The views of a scene show one set of named points, each view turned or mirrored, and shifted as a whole, with a little noise and some points left out.

Scene 1
View 1
Dovo: -1.203 -0.271 0.983 -0.074 -0.914 0.887 -0.020 -1.498 1.147 -0.278
 -0.410 -0.749 1.456 2.030 1.266 -1.259 -0.788 0.833 -1.664 -0.837
 -0.397 -0.607 -0.317
kib: 0.594 1.200 2.900 1.150 0.904 -1.919 1.275 -2.297 1.564 -1.279 -1.216
 -0.871 1.130 1.938 1.232 -2.166 0.832 1.293 -2.802 -1.882 -0.736 -1.524
 0.128
gime: 0.259 0.920 0.022 -0.827 -0.845 0.837 1.375 -2.625 0.377 -1.568 -0.543
 0.330 1.243 0.249 -0.357 -2.041 -0.837 0.014 -0.525 -0.951 -0.377
 -0.533 0.055
gup: 0.026 0.982 0.552 0.552 -0.405 0.057 1.379 -3.835 1.611 -2.373 -0.178
 -0.151 1.269 0.958 0.090 -1.561 -0.728 1.091 -1.905 -1.229 -0.304
 -1.122 0.760
bes: 0.376 1.175 1.099 1.324 0.012 -0.145 1.785 -4.399 1.748 -2.586 -0.170
 -0.420 1.450 1.365 0.449 -1.120 0.337 1.969 -2.360 -1.573 -0.855 -0.625
 1.454
Gab: 0.168 0.838 1.315 -0.313 -0.177 -0.188 1.060 -1.792 0.745 -1.120 -1.111
 -0.018 1.048 1.112 0.345 -2.267 -0.484 0.137 -1.240 -1.183 -0.288
 -1.073 -0.458
Tizo: -0.356 0.941 1.732 0.682 0.103 -1.646 0.712 -2.511 3.074 -2.098 -1.024
 -0.486 0.103 1.924 1.394 -2.794 -1.480 0.284 -2.480 -0.975 0.920 -3.475
 -0.206
Nid: -0.007 0.637 0.522 -0.732 -0.647 0.438 0.967 -1.962 0.808 -1.047 -0.739
 0.049 1.078 0.631 0.235 -2.178 -0.936 -0.171 -0.599 -0.962 -0.264
 -0.991 -0.454
Non: 0.387 0.181 4.561 1.688 1.024 -1.154 0.483 -0.489 -0.132 1.446 -1.067
 -2.383 2.752 3.564 2.422 -0.407 3.843 2.971 -3.265 -2.470 -3.116 1.777
 0.251
rola: 0.271 0.650 2.552 -0.360 0.276 -1.383 0.462 -0.269 0.976 -0.067 -1.734
 -0.630 0.936 1.935 1.333 -2.769 -0.048 -0.015 -1.536 -1.264 -0.415
 -1.801 -1.379
zun: 1.001 1.375 1.536 0.262 0.255 -0.579 1.903 -2.810 0.668 -1.702 -0.967
 -0.216 1.463 0.781 0.010 -2.094 0.645 0.933 -1.551 -1.686 -0.946 -0.457
 0.335
Lida: -1.345 0.031 1.984 1.254 -0.306 -0.178 -0.055 -2.206 2.206 -0.689 -0.264
 -1.493 1.308 3.098 2.100 -0.736 -0.080 1.759 -2.773 -1.190 -0.406
 -1.156 0.370
fef: -0.633 0.537 1.705 0.201 -0.142 -1.048 0.292 -1.717 2.298 -1.143 -1.140
 -0.621 0.404 1.920 1.329 -2.439 -1.118 0.141 -2.040 -1.080 0.562 -2.897
 -0.680
defar: 0.171 1.300 0.807 0.212 -0.189 -0.962 1.293 -3.372 2.467 -2.676 -0.856
 0.017 0.245 0.746 0.200 -2.872 -1.791 0.010 -1.741 -0.995 0.971 -3.057
 0.031
View 2
gime: -0.222 1.297 0.427 -0.516 -0.716 0.888 -0.716 0.292 -0.623 -0.617 0.991
 -0.508 2.392 1.047 -0.925 0.642 0.794 -0.744 0.228 -0.908 1.435 0.896
 0.205
kib: 1.258 2.980 1.249 -0.216 -0.560 -1.903 -0.103 -2.029 1.601 0.315 1.892
 -1.021 -0.451 1.823 0.726 -0.199 0.373 1.134 -0.951 -0.254 -0.186 0.392
 -0.665
Nid: 0.014 1.611 0.234 -0.203 -0.560 -0.013 -1.008 -0.299 -0.221 -0.161 0.683
 -0.949 2.356 0.636 -0.396 0.472 0.641 -0.548 -0.182 -0.846 0.575 1.230
 0.061
Non: 3.809 3.599 3.280 1.811 1.298 -1.451 0.387 -2.093 2.230 -0.179 4.988
 -1.434 -0.610 3.744 -0.556 -1.461 -1.816 1.103 0.006 -2.644 -3.567
 -0.463 0.122
Dovo: 0.949 0.374 0.318 0.661 -0.458 -0.898 -2.147 -0.506 0.119 -0.446 1.908
 -2.186 2.497 -0.450 -0.950 -0.175 -0.148 -0.874 -0.599 -1.682 -0.194
 2.218 0.499
fef: 0.146 1.912 0.108 -0.075 -0.865 -2.087 -1.426 -2.049 1.104 0.529 0.660
 -1.949 1.109 -0.225 0.824 0.135 0.609 0.461 -1.512 -0.123 0.105 1.757
 -0.437
Lida: 1.939 0.864 1.168 0.453 -0.752 -2.545 -1.830 -1.353 1.471 -0.299 3.123
 -2.295 -0.063 0.431 -0.402 -0.658 -0.405 0.247 -0.886 -1.016 -0.720
 2.151 0.107
Gab: 0.175 2.037 0.521 -0.179 -0.385 -0.310 -0.650 -0.860 0.085 0.114 0.858
 -0.962 1.768 1.103 -0.153 0.350 0.421 -0.076 -0.523 -0.733 0.401 0.758
 -0.141
gup: 0.594 0.873 0.991 -0.930 -1.634 -0.668 -1.089 -0.406 0.315 -0.589 1.836
 -0.796 0.073 1.392 -0.561 0.259 0.977 -0.154 0.004 -0.075 1.606 1.356
 -0.038
defar: -0.659 1.371 -0.071 -1.333 -1.907 -1.210 -1.069 -1.201 0.305 0.164 0.000
 -0.871 0.754 0.246 0.536 0.698 1.617 0.266 -0.900 0.827 2.219 1.678
 -0.543
rola: 0.446 3.251 0.332 0.596 0.534 -1.273 -0.269 -2.053 0.889 0.662 0.588
 -1.458 2.246 0.424 0.640 0.047 -0.013 0.516 -1.222 -0.907 -1.221 0.686
 -0.553
Tizo: 0.017 1.718 0.141 -0.602 -1.448 -2.691 -1.253 -2.155 1.269 0.520 0.541
 -1.657 0.426 -0.165 1.149 0.234 1.102 0.763 -1.727 0.660 0.931 2.093
 -0.703
zun: 0.618 2.353 1.445 -0.526 -0.640 -0.024 0.152 -0.758 0.359 -0.284 1.632
 -0.258 0.418 2.385 -0.273 0.178 0.657 0.281 0.173 -0.476 0.758 0.273
 -0.303
View 3
Gab: 0.417 -0.539 -1.094 1.173 -0.553 1.236 0.274 0.989 -0.978 0.488 0.083
 -0.254 -0.076 -0.329 2.464 0.502 1.424 -0.481 -0.128 0.019 1.072 0.787
 0.521
gime: 0.088 -0.790 -0.858 1.468 0.605 1.169 0.696 0.401 -0.753 0.297 -0.204
 -0.855 -0.760 -0.593 2.007 1.181 -0.210 -0.005 -0.477 -0.577 0.600
 1.419 0.104
fef: 0.892 -0.860 -0.354 1.683 -1.454 1.876 1.738 0.857 -0.666 1.026 -0.361
 0.456 1.460 0.829 2.985 0.213 3.045 -0.527 -0.145 1.409 0.985 0.439
 0.569
Dovo: 0.106 -2.229 -0.157 1.368 -0.274 1.700 1.232 1.576 -1.406 1.348 -1.019
 -0.148 0.607 -0.586 2.392 0.926 1.822 1.193 0.126 -0.571 1.479 0.131
 1.616
Non: -0.896 -1.841 -2.613 -1.146 -1.307 -0.170 -1.321 5.169 -1.804 1.832
 0.130 1.793 1.378 -1.851 1.398 -1.068 3.583 -0.713 0.210 -1.943 4.468
 -3.564 3.924
Lida: -0.090 -2.130 -0.364 0.963 -0.811 1.477 1.959 2.036 -0.725 1.895 -1.688
 1.216 1.749 0.018 1.584 0.306 2.885 0.299 -0.507 0.216 2.462 -1.139
 2.147
kib: -0.056 -0.199 -1.823 0.315 -1.205 0.903 0.580 1.941 -0.045 1.174 -0.031
 1.352 1.369 0.439 1.767 -0.381 2.885 -2.032 -0.719 0.610 2.235 -1.164
 0.968
Tizo: 0.750 -0.260 -0.419 1.786 -1.351 2.015 2.124 0.521 0.220 1.048 -0.652
 0.783 1.687 1.612 2.511 0.259 3.108 -1.305 -0.680 2.148 0.940 0.579
 0.010
bes: -0.595 -0.778 -1.383 0.822 0.538 0.807 1.663 1.029 0.689 1.176 -1.487
 0.943 0.251 -0.139 0.209 0.595 0.416 -1.409 -1.878 0.023 1.947 -0.900
 0.486
gup: -0.263 -0.745 -0.954 1.394 0.359 1.122 1.735 0.731 0.263 0.992 -1.173
 0.375 0.233 0.090 1.044 0.760 0.575 -0.935 -1.267 0.218 1.520 0.164
 0.150
rola: 0.645 -0.393 -1.189 0.925 -1.818 1.301 -0.228 1.784 -1.508 0.664 0.901
 0.141 0.769 0.204 3.726 -0.019 3.375 -0.516 0.736 0.358 1.185 0.359
 1.090
zun: -0.233 -0.175 -1.933 0.632 -0.088 0.646 0.150 1.487 -0.206 0.593 -0.016
 0.223 -0.230 -0.511 1.618 0.167 0.865 -1.565 -0.844 -0.175 1.690 -0.102
 0.519
Nid: 0.358 -0.684 -0.627 1.617 -0.068 1.511 0.733 0.634 -0.977 0.560 -0.241
 -0.816 -0.381 -0.282 2.464 0.870 0.868 -0.066 -0.105 -0.119 0.618 1.125
 0.449
View 4
rola: -2.325 0.657 1.065 -0.471 0.504 -2.707 -1.483 -0.570 0.171 -0.125 1.402
 1.974 0.574 -0.380 -0.417 0.468 -0.501 -0.793 1.430 -1.973 -0.613
 -2.709 -0.149
kib: -1.893 2.794 1.652 -0.013 -1.152 -1.756 -0.555 -0.337 0.091 -1.246 2.555
 1.239 -0.996 0.081 -1.426 0.181 -0.068 -2.385 1.119 -2.502 -0.957
 -2.878 -0.009
gime: 0.080 1.303 -0.343 0.863 -1.702 -0.648 -1.882 0.463 0.063 -0.632 1.528
 1.110 -0.018 -0.893 -0.444 0.808 0.061 0.384 2.227 -0.984 1.011 0.240
 -0.621
fef: -2.194 1.288 0.892 0.156 -0.160 -2.151 -0.469 0.578 -0.882 -0.922 1.526
 1.429 -0.013 1.038 -0.454 1.789 -1.100 -0.687 0.450 -2.518 -0.324
 -1.471 -0.640
bes: 0.256 3.091 0.148 1.058 -2.814 -0.145 -0.871 1.122 -0.356 -1.637 2.633
 0.580 -1.385 -0.340 -1.382 0.870 0.193 -1.101 1.418 -1.785 0.254 -0.037
 -0.274
Gab: -0.924 1.177 0.359 0.379 -0.885 -1.544 -1.585 0.134 -0.011 -0.572 1.599
 1.455 0.261 -0.256 -0.550 0.692 -0.272 -0.121 1.711 -1.560 0.402 -0.985
 -0.302
Lida: -0.583 2.750 0.595 -0.253 -0.316 -2.273 -0.352 1.610 -0.854 -1.483 1.718
 0.684 -0.481 -0.349 -1.300 0.702 -0.628 -1.359 -0.559 -2.774 -2.705
 -1.029 -0.553
Non: -0.307 3.871 1.400 -1.599 -0.187 -3.234 -1.947 -0.545 1.204 -1.013 2.425
 0.792 -0.754 -3.499 -2.614 -2.692 1.583 -2.880 0.454 -2.720 -5.152
 -4.092 0.782
defar: -1.877 1.405 0.871 1.228 -1.621 -0.734 -0.405 0.804 -0.906 -1.135 2.021
 1.379 -0.671 1.864 -0.316 2.439 -1.268 -0.706 1.517 -2.181 1.668 -0.703
 -0.800
gup: -0.240 2.592 0.357 1.044 -2.184 -0.677 -0.690 1.141 -0.577 -1.479 2.285
 0.718 -1.049 0.187 -1.151 1.249 -0.245 -0.960 1.420 -1.922 0.294 -0.153
 -0.539
Tizo: -2.508 1.658 1.270 0.527 -0.575 -1.923 0.073 0.846 -1.094 -1.188 1.792
 1.351 -0.390 1.899 -0.415 2.300 -1.525 -1.149 0.621 -2.691 0.332 -1.624
 -0.830
Dovo: -0.112 1.535 -0.186 -0.026 -0.039 -2.250 -1.478 1.379 -0.488 -0.621
 0.993 1.037 0.468 -1.155 -0.650 0.464 -0.370 0.134 0.428 -1.834 -1.600
 -0.068 -0.787
zun: -0.534 2.433 0.789 0.571 -2.003 -0.823 -1.628 -0.181 0.350 -0.953 2.458
 1.222 -0.886 -0.675 -1.239 0.245 0.441 -1.339 2.263 -1.612 0.121 -1.427
 0.015
View 5
Tizo: -1.226 -1.236 -1.525 -2.155 -1.830 -0.998 -0.499 -1.339 -0.762 0.362
 -1.838 0.722 1.187 -3.012 -1.500 -1.136 0.427 0.725 0.380 1.833 0.140
 -1.454 1.659
bes: -0.629 -2.204 -0.174 -1.913 -1.280 -1.418 -0.768 -2.378 -2.533 -1.260
 -2.924 -0.429 -1.163 -3.045 0.512 -1.593 1.064 1.120 -0.377 -1.160
 -1.060 -0.766 0.190
zun: -0.793 -1.981 -0.059 -1.999 -0.919 -0.685 -1.118 -2.649 -1.344 -1.908
 -2.262 -0.438 -1.309 -2.185 -1.425 -0.603 1.361 1.043 -0.673 -1.690
 -0.054 -0.886 1.671
Gab: -0.591 -1.582 -0.161 -1.110 -0.596 -0.509 -0.181 -1.963 -0.408 -0.318
 -2.088 -0.064 -0.925 -0.603 -1.243 -0.707 1.081 0.374 0.266 -0.550
 -0.142 -0.651 1.324
kib: -0.780 -1.756 -1.274 -2.366 -1.646 -0.830 -2.008 -2.126 -1.356 -1.975
 -2.245 -0.352 0.091 -3.866 -1.713 -0.974 0.687 1.698 -0.814 -0.684
 0.455 -2.343 2.171
Dovo: 0.685 -0.948 -1.441 0.138 -0.980 0.609 -0.888 -1.126 0.106 -0.519 -2.553
 -1.365 -0.578 -0.934 -0.751 -1.756 1.112 0.621 0.414 -0.748 -0.542
 -1.967 0.530
gup: -0.701 -1.884 -0.195 -1.770 -1.063 -1.115 -0.128 -2.068 -1.576 -0.468
 -2.645 -0.220 -0.918 -2.024 0.076 -1.234 1.071 0.622 0.019 -0.615
 -0.631 -0.557 0.453
gime: -0.648 -1.798 0.636 -0.701 -0.301 -0.211 0.610 -2.022 -0.120 0.079
 -1.829 -0.010 -1.689 0.901 -1.165 -0.519 1.693 -0.229 0.523 -0.889
 -0.557 0.175 0.975
fef: -0.621 -1.019 -1.709 -1.658 -1.544 -0.349 -0.828 -1.030 -0.145 -0.117
 -1.928 0.082 0.870 -2.227 -1.669 -1.271 0.421 0.704 0.380 1.039 0.336
 -1.963 1.581
Lida: 0.520 -1.244 -2.299 -0.816 -1.481 0.024 -1.629 -0.947 -0.899 -1.129
 -2.912 -1.322 0.327 -3.202 -0.093 -2.376 0.510 1.284 0.027 -0.050
 -0.689 -2.804 0.363
Non: 1.124 -1.353 -2.512 -0.597 -1.532 1.022 -4.286 -1.968 -1.159 -4.668
 -3.508 -3.526 -0.941 -4.729 -1.831 -1.773 1.115 2.787 -2.147 -3.939
 0.210 -4.527 1.883
rola: -0.466 -0.981 -1.464 -1.364 -1.114 0.441 -1.688 -1.496 0.452 -1.270
 -1.680 -0.391 0.391 -1.719 -3.208 -0.482 0.792 1.158 -0.118 -0.198
 0.949 -2.586 2.789
Nid: -0.426 -1.557 -0.206 -0.897 -0.614 -0.118 -0.146 -1.819 -0.102 -0.329
 -2.107 -0.285 -0.899 -0.067 -1.496 -0.678 1.258 0.226 0.291 -0.657
 -0.180 -0.714 1.310
defar: -1.474 -1.649 -0.263 -2.535 -1.351 -1.509 0.396 -1.960 -1.090 0.557
 -1.685 1.153 0.381 -1.982 -1.054 -0.872 0.820 0.296 0.416 1.429 -0.044
 -0.222 1.382
View 6
Gab: -0.437 1.175 -0.569 1.147 -1.524 1.473 -0.002 -0.627 0.680 0.009 0.232
 0.411 -0.370 -1.189 -0.241 0.230 0.424 0.177 0.132 -0.793 0.218 -0.662
 -0.379
Dovo: -0.565 0.654 0.092 1.242 -1.362 2.929 1.231 -1.943 1.091 -0.139 -0.044
 -0.356 -0.697 -2.455 -0.294 0.474 -0.977 0.343 -0.291 -1.664 0.406
 -1.144 -0.422
gup: -1.369 0.255 0.098 -0.105 -0.611 0.915 -0.179 0.075 1.145 -1.563 -1.035
 -0.276 -0.710 -1.346 -0.830 -0.678 0.041 0.764 -0.254 -0.325 0.657
 -1.395 -0.424
defar: -0.776 0.504 -0.254 1.231 -0.324 0.656 -2.625 0.752 1.132 -1.534 -0.719
 0.943 -1.148 -0.691 0.269 -0.396 0.371 0.584 -0.295 -0.568 1.062 -1.815
 -1.132
Tizo: -0.572 -0.059 -0.348 2.141 -1.049 0.953 -1.376 0.163 1.661 -1.386 -0.248
 1.565 -0.760 -0.170 0.329 1.054 -1.139 0.394 -0.318 -0.761 0.307 -1.034
 -0.267
Non: -1.157 -0.487 0.014 0.935 -3.329 1.512 5.572 -2.066 1.919 -0.377 0.358
 -0.096 1.579 0.232 -2.263 2.910 -3.354 -0.087 0.420 0.166 -2.092 1.915
 3.094
Lida: -0.978 -0.844 0.427 1.173 -1.267 2.306 1.547 -1.444 2.322 -1.751 -0.747
 -0.009 -0.404 -1.311 -0.289 1.380 -2.827 0.561 -0.555 -1.421 0.349
 -1.033 0.363
fef: -0.337 0.006 -0.383 2.336 -1.080 1.707 -1.157 -0.554 1.524 -0.908 -0.117
 1.280 -0.967 -0.833 0.692 1.183 -1.210 0.442 -0.472 -1.244 0.340 -1.074
 -0.722
bes: -1.861 -0.248 0.214 -0.588 -0.691 0.488 0.834 -0.155 1.515 -2.213 -1.483
 -0.526 -0.083 -0.777 -1.481 -0.721 -0.426 1.065 -0.053 -0.010 0.420
 -1.031 0.452
kib: -1.064 -0.360 -0.376 1.469 -1.649 0.494 0.518 0.016 1.767 -1.396 -0.208
 1.119 0.204 0.546 -0.671 1.464 -1.454 0.270 0.182 -0.014 -0.623 0.007
 1.068
Nid: -0.486 1.469 -0.313 0.968 -1.314 1.896 -0.165 -0.799 0.369 0.167 0.206
 0.098 -0.813 -1.894 -0.276 -0.314 0.825 0.311 0.042 -0.968 0.452 -1.062
 -0.907

Which points are out of place in each view (at most two, in the order of its rows)? Write - if all are in place.
view 1 -> -
view 2 -> Dovo
view 3 -> -
view 4 -> bes
view 5 -> Gab, gime
view 6 -> Tizo

Scene 2
View 1
Bipa: 2.131 -1.791 0.068 -0.360 1.612 0.809 0.397 1.796 1.015 0.228 1.382
 1.409 -1.065 -0.215 -2.217 0.572 0.336 -0.179 1.517 -0.926 1.358 -0.618
 -1.075
mizam: 1.846 -0.375 1.560 0.970 1.720 1.876 0.516 3.537 -1.290 -0.254 2.424
 2.119 -0.772 -1.888 -1.610 0.092 1.339 -5.110 1.647 0.806 0.458 -0.613
 -0.451
Teze: 2.154 0.252 2.595 1.151 1.279 0.306 0.606 0.853 0.477 0.059 2.166 0.713
 -1.268 -0.646 -0.629 -0.601 0.162 -3.242 1.840 0.672 -0.188 0.526 0.261
monu: -1.156 -0.694 1.460 -0.131 -0.104 1.363 0.162 0.357 -0.359 1.366 -1.324
 0.272 2.081 -2.041 -0.676 0.014 1.177 -0.128 2.554 1.991 -0.849 1.749
 -0.286
piti: 2.203 -1.725 0.645 0.487 1.966 1.032 0.845 1.419 0.929 0.478 2.138 1.833
 -1.015 -0.427 -1.713 1.709 -0.508 -0.646 1.926 -1.156 1.240 -0.677
 -1.481
gike: -0.151 -3.021 -1.183 -1.652 0.933 0.156 0.232 -0.665 1.962 1.409 -1.707
 0.167 1.174 0.187 -1.719 1.409 0.169 5.562 2.356 -0.714 0.899 0.654
 -1.890
Fur: 0.385 -2.517 0.347 -0.741 0.847 0.618 0.701 -0.797 1.586 1.392 -0.510
 0.650 0.508 -0.443 -1.403 2.051 -0.532 3.132 2.522 -0.599 0.523 0.517
 -1.995
kodok: 1.052 -2.085 -1.059 -1.011 1.930 1.289 0.058 3.419 -0.081 -0.285 0.866
 2.249 -0.441 -0.784 -3.003 -0.076 1.669 -0.311 1.055 -0.685 1.535
 -1.334 -0.982
vulup: 2.334 -1.636 0.281 -0.015 1.818 -0.469 0.247 0.589 1.612 0.010 1.066
 0.560 -1.356 0.541 -1.718 -0.125 0.243 0.715 1.417 -0.717 0.985 0.080
 -0.747
Ragab: 0.569 -0.677 0.989 0.120 1.206 1.492 0.108 2.732 -0.808 0.245 0.708
 1.627 0.216 -2.145 -1.840 -0.364 1.676 -2.781 1.699 0.750 0.186 -0.140
 -0.538
fir: 0.748 -1.666 0.064 -0.351 1.264 1.091 0.129 2.452 -0.018 0.174 0.312
 1.683 0.060 -1.092 -2.123 0.496 1.361 -0.279 1.648 -0.021 0.739 -0.499
 -0.881
pep: -0.369 -1.631 -0.915 -1.495 0.763 0.045 -0.701 1.361 0.493 0.300 -1.607
 0.529 0.901 -0.384 -2.501 -1.429 1.906 2.229 1.649 0.885 -0.016 0.581
 -0.401
tadav: 0.374 0.907 2.703 0.870 0.262 -0.320 -0.213 -0.932 0.473 0.558 -0.006
 -0.793 0.281 -0.953 -0.003 -2.403 1.014 -1.625 2.347 2.557 -1.707 2.215
 1.242
View 2
mizam: 0.236 1.318 1.677 -1.909 0.453 1.245 -1.224 -0.018 1.412 -2.446 -1.079
 -0.318 0.462 2.249 -0.144 1.585 1.060 -0.216 0.659 0.701 0.651 1.476
 2.681
Ragab: 0.407 1.535 2.080 -0.368 -0.344 0.905 -1.374 -0.511 1.907 -1.561 0.080
 -0.608 -0.461 1.454 -0.634 1.826 0.381 -1.145 0.017 -0.188 1.291 0.722
 0.916
gike: -0.049 -0.540 2.011 1.926 -3.783 -1.390 -0.273 -1.160 1.087 0.354 2.611
 -1.230 -1.460 0.172 -3.022 -1.202 -3.423 -4.010 0.398 -0.519 -0.504
 -1.467 -5.610
monu: 1.143 2.417 3.102 1.808 -1.657 2.415 -1.425 -1.491 3.115 -0.704 0.947
 -0.299 -1.110 0.589 -1.251 2.230 -1.194 -1.431 0.349 -1.245 2.682 0.263
 -1.371
vulup: 1.052 -0.605 1.634 -1.150 -1.856 -1.144 -0.107 -0.891 1.245 -0.698 0.154
 -0.336 0.010 2.533 -2.009 -2.141 -0.713 -2.429 -0.308 0.175 -0.843
 -1.078 -1.174
Fur: 0.131 -0.103 1.987 0.970 -3.599 -0.962 -0.534 -1.031 0.815 -0.250 1.113
 -0.768 -0.741 0.809 -2.331 -0.813 -3.156 -2.775 1.321 -0.149 -1.152
 -0.389 -3.844
fir: -0.079 0.322 2.013 -0.379 -0.952 -0.017 -0.696 -0.547 1.847 -1.077 0.768
 -1.176 -0.501 0.994 -1.318 0.478 -0.280 -2.226 -0.006 0.235 0.568 0.269
 -0.450
piti: -0.467 -0.080 1.272 -1.508 -1.680 -1.055 -0.452 0.068 -0.035 -1.694
 -0.255 -0.747 0.285 1.805 -1.326 -0.548 -1.212 -1.477 1.069 0.877
 -1.742 0.439 -0.324
kodok: -1.206 -0.125 1.338 -1.338 -0.100 -0.929 -0.412 0.033 1.644 -1.248 1.568
 -1.969 -1.268 0.735 -1.321 0.812 0.960 -2.928 -0.892 0.338 0.319 0.042
 -0.222
pep: 0.769 0.153 2.501 1.244 -1.829 -0.098 -0.585 -1.821 2.906 0.262 1.974
 -0.843 -1.436 0.856 -1.886 -0.031 -0.504 -3.331 -1.309 -1.039 1.736
 -1.364 -2.940
View 3
kodok: -2.771 -0.030 0.997 1.544 -1.864 1.206 -2.802 2.007 2.630 -3.626 1.274
 -2.240 -1.237 -3.515 0.405 1.897 0.211 -1.889 1.250 -2.119 1.058 1.839
 0.609
tadav: 0.433 0.635 -0.761 0.382 -1.046 2.452 0.816 -3.005 -0.596 0.892 -1.001
 0.623 -1.843 -2.192 -0.740 -1.031 -0.742 0.452 0.160 1.279 1.228 0.475
 2.676
Fur: -1.087 -0.888 0.548 0.000 -2.631 2.979 -0.760 0.055 1.163 -0.261 1.342
 -2.876 -2.095 1.597 3.892 1.900 -1.381 -1.192 1.554 -1.398 1.942 1.902
 0.508
monu: -1.558 1.015 0.455 -0.600 -2.430 1.272 0.233 -2.841 0.396 -0.148 -0.555
 -0.180 -2.026 -0.968 1.186 0.325 -2.933 -0.036 -0.537 0.056 1.567 0.771
 0.955
piti: -0.081 -1.455 0.153 0.613 0.937 1.893 -0.898 -0.146 2.351 -1.661 2.479
 -1.911 -2.351 -1.979 2.352 1.741 0.185 -2.078 0.336 -1.539 2.305 2.581
 0.209
Bipa: -0.900 -0.969 0.354 0.729 -0.144 1.810 -1.265 0.660 2.225 -1.974 1.892
 -2.167 -2.060 -2.334 1.878 1.716 0.321 -1.950 0.943 -1.700 1.963 2.149
 0.375
gike: -2.027 -0.523 0.962 0.244 -4.824 3.358 -1.661 0.939 1.143 -0.601 0.559
 -3.596 -1.519 2.351 4.131 2.182 -1.596 -1.112 2.273 -1.835 1.645 1.137
 1.012
vulup: -0.138 -1.202 0.138 1.365 -0.421 2.978 -1.338 0.858 1.378 -1.111 1.540
 -2.415 -1.664 -1.776 1.446 1.242 0.922 -1.448 1.557 -1.083 1.614 2.083
 1.278
fir: -1.872 -0.040 0.534 0.466 -1.133 1.037 -1.202 -0.257 1.942 -2.215 1.252
 -1.335 -1.665 -2.601 0.884 1.243 -1.299 -1.560 0.240 -1.466 1.801 1.546
 0.431
mizam: -0.864 -0.025 0.139 0.524 2.349 -0.427 -0.171 -1.803 2.338 -2.407 1.665
 0.077 -2.280 -5.585 -0.512 1.056 -0.527 -1.659 -1.363 -0.716 2.139
 2.256 -0.141
Teze: 1.236 -0.495 -0.851 0.698 1.950 2.096 0.139 -2.210 1.090 -0.298 1.091
 -0.439 -2.216 -3.310 0.089 0.020 0.095 -0.765 -0.247 0.152 1.885 2.037
 1.249
Ragab: -1.790 0.521 0.281 0.306 -0.193 0.321 -0.632 -1.261 2.001 -2.405 0.641
 -0.407 -1.918 -4.073 0.026 0.877 -1.303 -1.073 -0.999 -0.911 1.745
 1.415 0.156
View 4
Bipa: -0.183 -1.214 -3.527 -1.651 0.706 -0.462 1.923 0.068 1.559 -1.879 1.265
 -1.559 -0.160 1.283 -1.057 -1.769 -2.253 -1.158 0.061 0.917 1.119 2.298
 0.430
fir: -0.004 -1.165 -2.756 -1.080 0.162 -0.375 0.249 0.383 1.931 -1.085 0.559
 -1.675 0.152 1.439 -1.638 -1.046 -1.778 -0.757 0.076 0.858 0.023 1.046
 -0.201
vulup: 0.627 -0.154 -3.005 -1.318 1.893 0.284 2.930 -0.502 1.222 -1.419 1.111
 -1.084 -0.030 1.616 -0.318 -1.901 -1.627 -1.721 -0.748 0.669 1.013
 2.649 0.607
Fur: 1.346 1.365 -3.337 -3.692 0.082 -0.165 1.055 0.258 0.999 -1.800 1.858
 -0.244 1.352 0.669 -0.085 -2.429 -1.572 -0.732 -3.429 -0.179 0.128
 1.005 0.663
Teze: 1.968 -0.712 -3.549 0.689 0.471 -2.134 3.575 -1.980 0.296 0.810 0.436
 -1.258 -0.905 2.103 -0.479 -0.031 -1.738 -1.424 1.215 1.975 1.185 0.562
 0.163
pep: 1.112 0.998 -1.373 -0.505 2.216 1.637 -0.459 0.107 1.866 -0.981 0.550
 -1.286 1.333 1.591 -1.916 -1.248 -1.637 -1.098 -1.575 -0.721 -2.004
 0.691 -0.520
tadav: 4.547 1.306 -2.286 1.143 1.495 -1.518 2.635 -2.596 -0.084 2.327 0.152
 -0.063 0.155 2.059 -0.493 0.996 -0.474 -1.557 -0.320 0.650 -0.724
 -1.304 -0.243

Which points are out of place in each view (at most two, in the order of its rows)? Write - if all are in place.
view 1 -> -
view 2 -> monu
view 3 -> kodok
view 4 -> -
